Each row is a point on a landscape with many valleys, with its height.
From any point a ball rolls to the lowest of the 5 points nearest to it. It stops when none of these is lower. Distance is the straight distance between rows; heights are no part of it.
j142: 12,16,63,-46,-3,-15,-5,30,-4,16,4,0,10,0,-7,-15,-27,30,-26,7  h=55.9
j562: -29,25,-8,41,-30,0,2,16,-20,-19,-30,37,-17,-25,-30,40,19,31,-36,1  h=0.6
j573: -12,-15,-41,11,7,-4,13,-32,14,-8,-2,-11,-4,8,11,-18,7,-52,18,-25  h=71.3
j942: 2,-39,10,-18,25,13,10,6,4,-13,7,-60,44,24,-1,-21,0,0,16,-8  h=52.5
j21: -30,33,0,26,-29,-1,13,41,-10,-29,-35,59,-8,-39,-25,39,4,33,-37,-1  h=11.1
j737: -9,21,4,3,-8,-8,3,18,-4,11,-13,29,-17,-29,-7,-6,-25,16,-27,-1  h=6.7
j862: -9,22,39,-7,4,2,1,58,-10,-8,-4,-19,31,-9,-19,13,1,45,-20,-6  h=47.3
j324: -18,26,31,8,-32,8,-4,60,-9,-9,-18,-3,11,-8,-14,17,1,63,-15,-2  h=46.5
j315: 2,-4,17,-7,14,12,-6,25,1,8,6,-11,22,1,-1,-16,3,-1,0,-9  h=48.5
j141: -7,20,17,29,-17,2,-4,31,2,3,-19,27,-8,-23,-10,9,-14,25,-27,-15  h=19.9
j507: 14,2,0,17,-3,-14,14,0,11,28,-7,27,-32,-6,5,-31,-17,-39,0,14  h=72.7
j179: -12,-8,-79,17,12,8,-33,-69,1,-20,3,23,-12,42,12,34,23,31,32,1  h=42.1
j29: -7,-16,-35,25,-5,-7,10,-7,2,-10,10,-12,-6,9,3,-10,-7,-43,14,-10  h=18.8
j313: 28,2,33,-27,15,-4,1,11,-3,34,11,3,-2,0,4,-22,-17,-15,-16,14  h=66.3
j335: -3,-7,-51,30,-5,9,-4,-22,3,8,11,7,-10,16,11,2,0,-14,16,-7  h=50.0
j673: 9,-32,-30,14,25,-4,20,-1,13,8,9,3,-17,4,23,-38,4,-55,20,-6  h=70.9
j255: 25,-5,78,-49,-2,-13,-9,16,8,9,5,-25,39,13,-10,-31,-6,3,-16,12  h=16.7
j692: 17,10,77,-50,4,-18,7,30,-1,23,-2,-5,8,-3,-15,-16,-32,-4,-33,-5  h=20.0
j384: -9,18,-18,18,-16,12,-16,-22,-10,-29,-10,24,2,-1,-16,58,25,65,9,17  h=18.0
j604: -9,25,36,-6,-14,-7,-1,58,-2,-17,-18,43,-11,-25,-35,25,-23,25,-64,-1  h=52.0
j175: 25,-56,14,-47,30,5,9,-6,12,-12,3,-61,36,21,17,-45,0,-53,13,-12  h=40.7
j90: -20,32,-36,28,0,4,13,4,-15,-9,-10,11,0,-3,-7,36,11,24,-4,2  h=18.5
j637: -20,-2,-35,40,-18,-12,13,-18,3,16,-2,31,-39,-4,10,-17,-13,-22,15,-1  h=55.6
j750: -13,2,12,-2,-4,-4,0,26,-5,-16,1,-19,33,-4,5,18,7,29,-8,5  h=38.4
j953: 0,19,-18,17,-1,19,-12,-1,-8,-27,0,-20,29,13,-7,36,3,38,20,3  h=23.2
j230: 7,5,7,11,9,-10,5,8,9,3,6,-8,14,-16,1,-22,16,1,1,1  h=52.2
j830: -19,6,-32,14,-4,7,-11,-21,-3,-14,7,-9,-5,16,7,38,25,17,20,-6  h=26.5
j123: -21,-44,-49,-3,25,15,-2,-28,33,-11,1,-47,20,7,29,-17,15,-44,28,-13  h=64.7
j509: -42,30,-4,25,-17,-1,7,35,-15,-34,-30,35,-16,-33,-31,40,23,64,-32,1  h=15.7
j92: 35,-2,50,-31,14,-8,12,-8,-10,30,16,16,-28,-11,10,-22,-34,-42,-4,8  h=62.5
j55: 23,-17,6,4,8,-3,5,-8,3,22,20,16,-9,6,10,-29,-18,-31,-2,1  h=81.2
j789: -17,10,-31,-6,11,8,-26,-17,-11,-34,3,-10,18,9,4,46,24,47,26,17  h=22.0
j406: 18,18,68,-29,-5,0,7,36,-4,12,-15,6,15,-13,-12,-15,-13,26,-34,15  h=55.2
j276: -31,13,-36,40,-16,-8,13,-7,-10,0,-7,26,-31,-19,-1,22,-1,9,-5,2  h=13.2
j805: 0,22,63,-17,-5,-10,-14,54,9,4,-23,30,-17,-35,-22,0,-19,37,-52,7  h=43.3
j536: -23,21,11,4,-7,9,-12,35,-17,-24,-6,-15,36,-5,-13,30,7,53,10,10  h=33.6
j975: 18,-19,50,-23,14,1,5,38,-8,-11,-3,-46,57,15,-22,-12,2,37,19,-14  h=70.2
j999: 15,11,-3,15,-8,-2,10,19,9,26,6,23,-14,-24,4,-27,-10,-15,-14,2  h=72.6
j728: -10,16,-53,19,-20,8,-29,-41,-14,-26,-6,15,-20,14,3,34,26,41,20,8  h=24.9
j164: 27,34,93,-41,2,-17,3,30,-6,13,-12,24,-4,-19,-32,1,-27,13,-59,6  h=54.4
j170: 25,-31,50,-40,13,2,0,19,11,18,29,-40,31,5,-5,-23,-5,-24,-6,-7  h=65.4
j940: -14,-9,-49,-2,-1,8,-9,-50,2,-16,6,-4,-4,18,9,34,19,18,29,4  h=27.3
j707: 27,10,69,-47,10,-2,4,-8,-2,29,5,6,-25,-15,15,-14,-28,-37,-11,7  h=66.6
j723: 36,-27,53,-40,2,-8,-2,-3,7,22,25,-8,2,-5,10,-37,-17,-39,1,7  h=55.8
j57: -21,16,-7,27,-31,0,6,35,-19,-15,-13,21,-8,-31,-27,16,10,38,-22,5  h=8.2
j574: -22,-7,-85,37,-18,-1,-3,-57,-2,0,13,20,-53,29,30,12,13,3,37,14  h=42.4
j742: 7,17,46,-17,1,-13,2,14,-1,23,-13,30,-11,-26,-11,-8,-34,-2,-41,-4  h=27.0
j208: -1,1,32,-14,-1,-4,-6,36,13,-1,-7,-23,50,-4,6,-17,6,24,-6,2  h=52.4
j565: -28,38,-9,26,-16,15,10,10,-17,-23,-14,20,-3,-17,-23,54,24,54,-7,8  h=10.5
j722: -30,-26,-44,20,0,-1,-3,-45,9,-23,17,-5,-26,12,12,1,0,-32,22,-2  h=65.7
j916: 6,-2,7,9,13,15,-4,-5,3,-18,3,-28,14,4,7,20,23,2,9,-3  h=36.1
j614: -6,29,-15,27,-17,-2,3,22,-5,-9,-6,11,-15,-18,-13,18,2,25,-16,-5  h=15.4
j929: -11,8,-28,24,7,9,8,-1,20,-6,0,5,5,7,15,-2,11,-5,10,-8  h=42.6
j612: 8,-7,-12,14,10,-3,5,-5,11,3,17,-8,8,-12,10,-41,6,-26,8,-9  h=74.7
j757: 22,5,68,-48,3,-17,6,33,-5,10,4,-23,20,2,-7,-7,-16,11,-11,-6  h=58.7
j987: -22,41,3,0,-12,6,3,43,-21,-26,-11,-1,18,-17,-21,37,1,59,-9,5  h=33.3
j71: -17,9,-42,24,-7,3,-11,-32,2,-9,5,12,-26,18,-3,28,16,5,23,14  h=29.9
j581: 15,1,-8,29,-9,-15,9,-6,5,30,14,38,-35,-9,10,-40,-30,-36,-12,3  h=24.3
j582: -6,-15,-61,30,5,3,-28,-58,-1,-4,9,16,-24,23,16,27,22,4,35,8  h=35.7
j602: -16,11,11,-3,-7,17,-7,28,-19,-30,-13,-38,37,10,-11,23,34,43,8,16  h=39.5
j143: 40,-14,12,-16,-5,-15,16,-21,16,47,18,16,-32,-5,17,-41,-17,-69,-11,4  h=13.7
j220: -7,-18,-61,-8,18,17,-7,-55,3,-31,10,-28,8,34,23,10,21,-15,38,-1  h=14.9
j840: 22,-42,-7,-25,27,-1,16,-10,14,20,5,-36,-3,1,22,-38,-7,-80,10,-11  h=26.6
j698: 8,-7,14,-9,12,6,-16,-5,3,-22,-2,-33,38,28,11,-8,6,9,10,-14  h=41.4
j701: 32,22,47,-31,5,-18,-2,14,-2,35,-7,24,-4,-15,-10,-22,-18,-11,-20,4  h=47.4
j962: 47,-8,46,-37,12,-18,9,-30,7,46,19,30,-34,-9,8,-29,-45,-61,-21,-5  h=52.3
j279: -14,14,-27,29,-23,19,5,-6,-7,1,7,11,-8,9,9,15,8,5,13,-3  h=26.3
j756: -17,2,-51,55,-29,4,4,-34,6,-11,-4,32,-54,7,-16,15,13,2,23,-4  h=40.9
j370: -25,34,-11,-4,-9,7,-12,-3,-12,-30,-13,-1,20,14,-25,67,30,74,1,17  h=23.3
j32: -11,11,-30,47,-26,0,12,8,-1,12,-28,55,-39,-16,-11,4,-9,18,-29,-2  h=22.1
j155: 27,-44,37,-42,5,-4,-2,11,-1,-7,5,-56,67,19,-7,-28,5,7,7,-17  h=64.2
j398: -23,-4,-63,32,-14,10,-5,-42,-17,-11,-12,30,-33,8,8,34,12,24,14,14  h=30.3
j494: 8,-9,20,-13,-1,-10,-4,24,-3,19,3,-4,5,-7,-1,-13,-13,-8,-5,-1  h=54.6
j485: 25,-15,75,-54,10,-8,-6,14,-3,32,5,-12,7,5,-14,-37,-15,-16,-8,6  h=61.9
j926: 20,-11,1,-6,3,5,9,-21,7,31,15,0,-13,-3,21,-33,-16,-45,-1,-5  h=64.4
j62: -1,-9,-36,8,9,19,-9,-27,0,-8,16,-27,14,19,14,13,14,-1,24,0  h=37.1
j474: -9,-45,-45,-26,41,4,10,-34,19,-22,15,-54,15,16,20,-21,6,-46,23,-8  h=63.5
j894: -23,-25,-81,7,11,15,-17,-79,13,-22,16,-10,-10,29,27,11,30,-10,38,-4  h=38.6
j646: 12,-36,42,-44,14,-6,2,19,8,8,-2,-54,56,29,-6,-20,14,2,0,-10  h=65.8
j601: 25,-18,-15,17,5,-17,10,-11,10,37,28,25,-35,-4,9,-48,-35,-68,2,-3  h=67.7
j864: -4,-26,-29,-11,14,4,-3,-22,-1,-18,1,-50,45,17,22,14,22,-18,31,-9  h=42.7
j845: 28,-23,21,-34,11,-13,2,8,11,21,5,-26,2,1,11,-47,-7,-52,-1,3  h=43.5
j357: 21,30,95,-57,-2,1,1,12,-14,31,1,1,-13,-1,-14,-7,-35,-6,-29,-12  h=58.4
j371: -14,8,-34,55,-30,-4,3,-10,-5,17,-13,53,-57,-9,-16,-3,-13,-14,-6,5  h=15.2
j901: 2,-10,5,-3,1,8,-16,3,-20,-26,-8,-37,32,11,2,21,18,25,16,-10  h=29.5
j625: -18,27,-23,4,-2,15,-8,-20,-9,-17,-7,9,13,5,-7,54,20,47,12,10  h=20.1
j738: -22,-11,-61,43,-21,-4,0,-37,3,-7,4,27,-26,2,5,12,-3,-21,35,-2  h=52.1
j264: -21,16,-7,27,-17,-5,13,28,4,5,-20,39,-27,-28,-7,7,2,11,-13,-5  h=17.9
j75: 7,-6,23,-13,16,-7,1,15,8,12,8,-18,10,-1,18,-30,-6,-28,4,-1  h=62.4
j455: 37,-30,5,-19,14,-14,18,-20,17,41,24,-12,-26,-13,9,-37,-21,-85,4,3  h=16.6
j844: 11,-43,-23,-1,26,0,6,-7,15,0,7,-27,16,4,17,-35,-4,-55,4,-3  h=46.1
j73: -14,16,-6,15,1,7,1,16,-6,-14,-13,18,-1,-12,-8,14,6,11,-7,1  h=22.2
j373: -3,-25,-13,-4,33,-3,-6,-17,22,5,-2,-12,6,16,17,-15,12,-32,14,-2  h=64.3
j145: -5,18,14,7,-6,7,4,34,-3,-6,-8,-6,9,-12,4,-4,2,1,-1,-10  h=34.7
j303: 0,21,-35,8,1,12,-23,-44,-6,-19,6,1,-2,17,-3,37,22,50,22,18  h=22.3

Where does a ball stop that starts at each point below?
j398: j562
j723: j143
j373: j143
j536: j562
j602: j562
j916: j562

Two balls start at each pair of points below. Name the first point that both come to, or write none.
j155, j494: j562
j942, j75: j840
j230, j750: j562
